Points on a hilly landscape, in no order, each with its height.
A ball rolls from a point to the lowest of its 6 nearest points, and stops where none of them is lower. Distance is the straight distance between rows; heights are no part of it.
q_731 height 233: [ -1  14   5   0  17   1   0 -19 -14   9  -4 -29   6   7]
q_338 height 367: [ -7  30  -1  11  13 -10   7 -10  -3  10  31  -9  20  -4]
q_898 height 460: [-12  29  -3   5  17   1   3 -19 -10  17  25 -22  16  -1]
q_208 height 323: [ -2  28   0  15   3 -18   6   3   6   2  29  -5  14  -2]
q_373 height 557: [  5  -7   3   1  -2  -4   1  -9   7  -1  -2 -13   1  15]
q_335 height 375: [ -7  22   1   9  14  -8   6 -15  -3  12  23 -14  15   4]
q_913 height 373: [-11  29  14  -7  20  16   4 -32 -30  26   6 -24  12  -6]
q_328 height 322: [  1  33   4  13  -8 -30   7  13   8   1  22   1  20  -7]
q_603 height 100: [ -3  23  10  -3  25  17   1 -21 -29  10 -10 -29   5  -7]
q_988 height 568: [  8  -8   9   0   3   5  -9  -9   0  -9 -18 -19  -3  11]
q_65 height 443: [ -4 -28  -8 -13 -12   1   1   5   7   2  -2  32 -10   3]
q_794 height 354: [ 11 -22  11  -1   2  22 -17  14   2 -26 -26 -10 -11  -5]
q_303 height 338: [  1 -17 -10  -4 -11  -1   5   2  12   1   6  23  -5   8]
q_443 height 561: [ -7 -26 -38 -14  -6  -1   8  16  -7  16   3  41 -26 -15]
q_647 height 294: [  2 -24   8 -10  -8   8  -8   1   0 -12 -17   0  -9   7]
q_271 height 44: [  3   9   9   0  23  15  -8  -8 -15  -5 -18 -30  -2   1]
q_542 height 274: [  2  13  -4  13  -4 -14   8   3  15   2  23   4  11   6]
q_93 height 200: [ -3   9  -7   3 -18 -17   7  25  14   3   6  42   0  -6]
q_556 height 113: [  5 -26  14  -8  -4  18 -19  12  -4 -26 -25   2 -15  -2]
q_301 height 306: [ -6 -44 -13 -21 -10  10   4  11  -8   3 -12  24 -24  -8]
q_133 height 49: [  3  17   8   1  29  20  -9  -9 -19  -9 -21 -29   0 -11]
q_564 height 210: [  1  19  -2  11 -11 -20   8  10  12   2  23  10  11  -2]
q_181 height 379: [  1 -22   6   6  12  35 -23  14   6 -38 -16 -14 -14 -12]
q_400 height 52: [  2  23   8  -2  27  18  -3 -15 -21   0 -18 -33   3 -10]
q_908 height 392: [  0  29   5   9 -25 -37   7  19  10   0  12  11  19 -14]
q_993 height 371: [  7 -16  10  -1  -4   5  -8   0   0 -12 -22 -13  -7   6]
q_53 height 382: [ -2  13  -5   8   8  -6   4 -15  -2   9  16 -18  16  11]
q_789 height 343: [ -7 -23 -24 -11 -14   2   6  13   7  11   8  46 -17  -8]
q_57 height 431: [  2 -17  -1   0  -8   1   6  -4  10   0   6   7   1  14]
q_954 height 782: [-14  29   1  -1  18   5   3 -26 -20  27  15 -19  14  -7]
q_252 height 340: [  3   6  -3   9   5  -9   7  -8   8   6  18 -10  10  12]
q_660 height 355: [ -1 -32  -4 -14 -16   5   0   4   3   1  -6  20 -11   7]
q_533 height 139: [ -2  -5 -15  -2 -12  -6   8  15  13   5  12  40  -6  -1]
q_624 height 639: [  1   5  -1   3   5  -1   4 -17  -1   5   5 -20   4  13]
q_960 height 385: [ -2  12  -4   6 -23 -25   7  22  15  -1  10  31   7  -7]
q_870 height 508: [ -8  24   3  -1  21   9   7 -28 -22  21   8 -25  11  -3]
q_58 height 39: [  3   3  -2   9 -13 -11   5  11  21  -1  15  26   5   2]
q_709 height 313: [  2 -34   7 -15 -16   8  -8   8  -1 -11 -19  10 -18   0]
q_179 height 706: [  6  -8   9   1   2   2  -6 -11   1  -5 -13 -20   0  12]
q_530 height 43: [  0 -13 -11  -3 -15  -4   6   5  15   1  13  30  -2   7]
q_187 height 130: [ -4  19   8   0  20   8  -1 -22 -20  12  -5 -32   6   3]
q_890 height 869: [  1  -1   5   3   9   0  -1 -15  -3   1  -6 -21   3  13]
q_941 height 430: [ 10  -5   7   0  13  13 -12  -1  -4 -16 -24 -21  -3   3]
q_77 height 341: [  2 -15   2  -1  -9   0  -1  -8  12  -3  -3   1  -1  16]
q_210 height 177: [ -1   6  -4   9  -8 -13   7   6  18   3  21  13   5   7]
q_722 height 176: [  7   0   9   6  23  23 -14   4  -2 -21 -22 -29  -4  -7]
q_737 height 65: [  7   8   7   5  22  22 -10  -2 -10 -16 -20 -29   0  -5]
q_129 height 362: [ -4 -38  -3 -17 -17   8   3   5  -2   0 -14  22 -19   0]
q_535 height 4: [ -5 -38 -22 -19 -13   7   6  11  -9  11  -3  32 -27 -12]
q_408 height 391: [  1  23   2   9 -22 -31   6  23  14  -2   8  21  11  -9]
q_806 height 302: [  8 -21   6  -7  -9   1  -3  -2   5  -5  -8   4 -10  14]
q_347 height 75: [ -5  -6 -19  -3 -15 -12   8  23   8  13   6  52 -15 -11]
q_850 height 417: [ -2  29   3   8 -31 -48   6  17   6   2   7   9  21 -16]
q_43 height 498: [ 12 -12   9   6  12  18 -20   7   0 -22 -23 -19  -5  -4]

Write out the way that a ball takes from each point below.
q_43: q_737 > q_271
q_65: q_530 > q_58
q_335: q_208 > q_564 > q_58

For each start below, name the point where the ball stops.
q_338: q_58
q_57: q_58
q_303: q_58
q_908: q_58
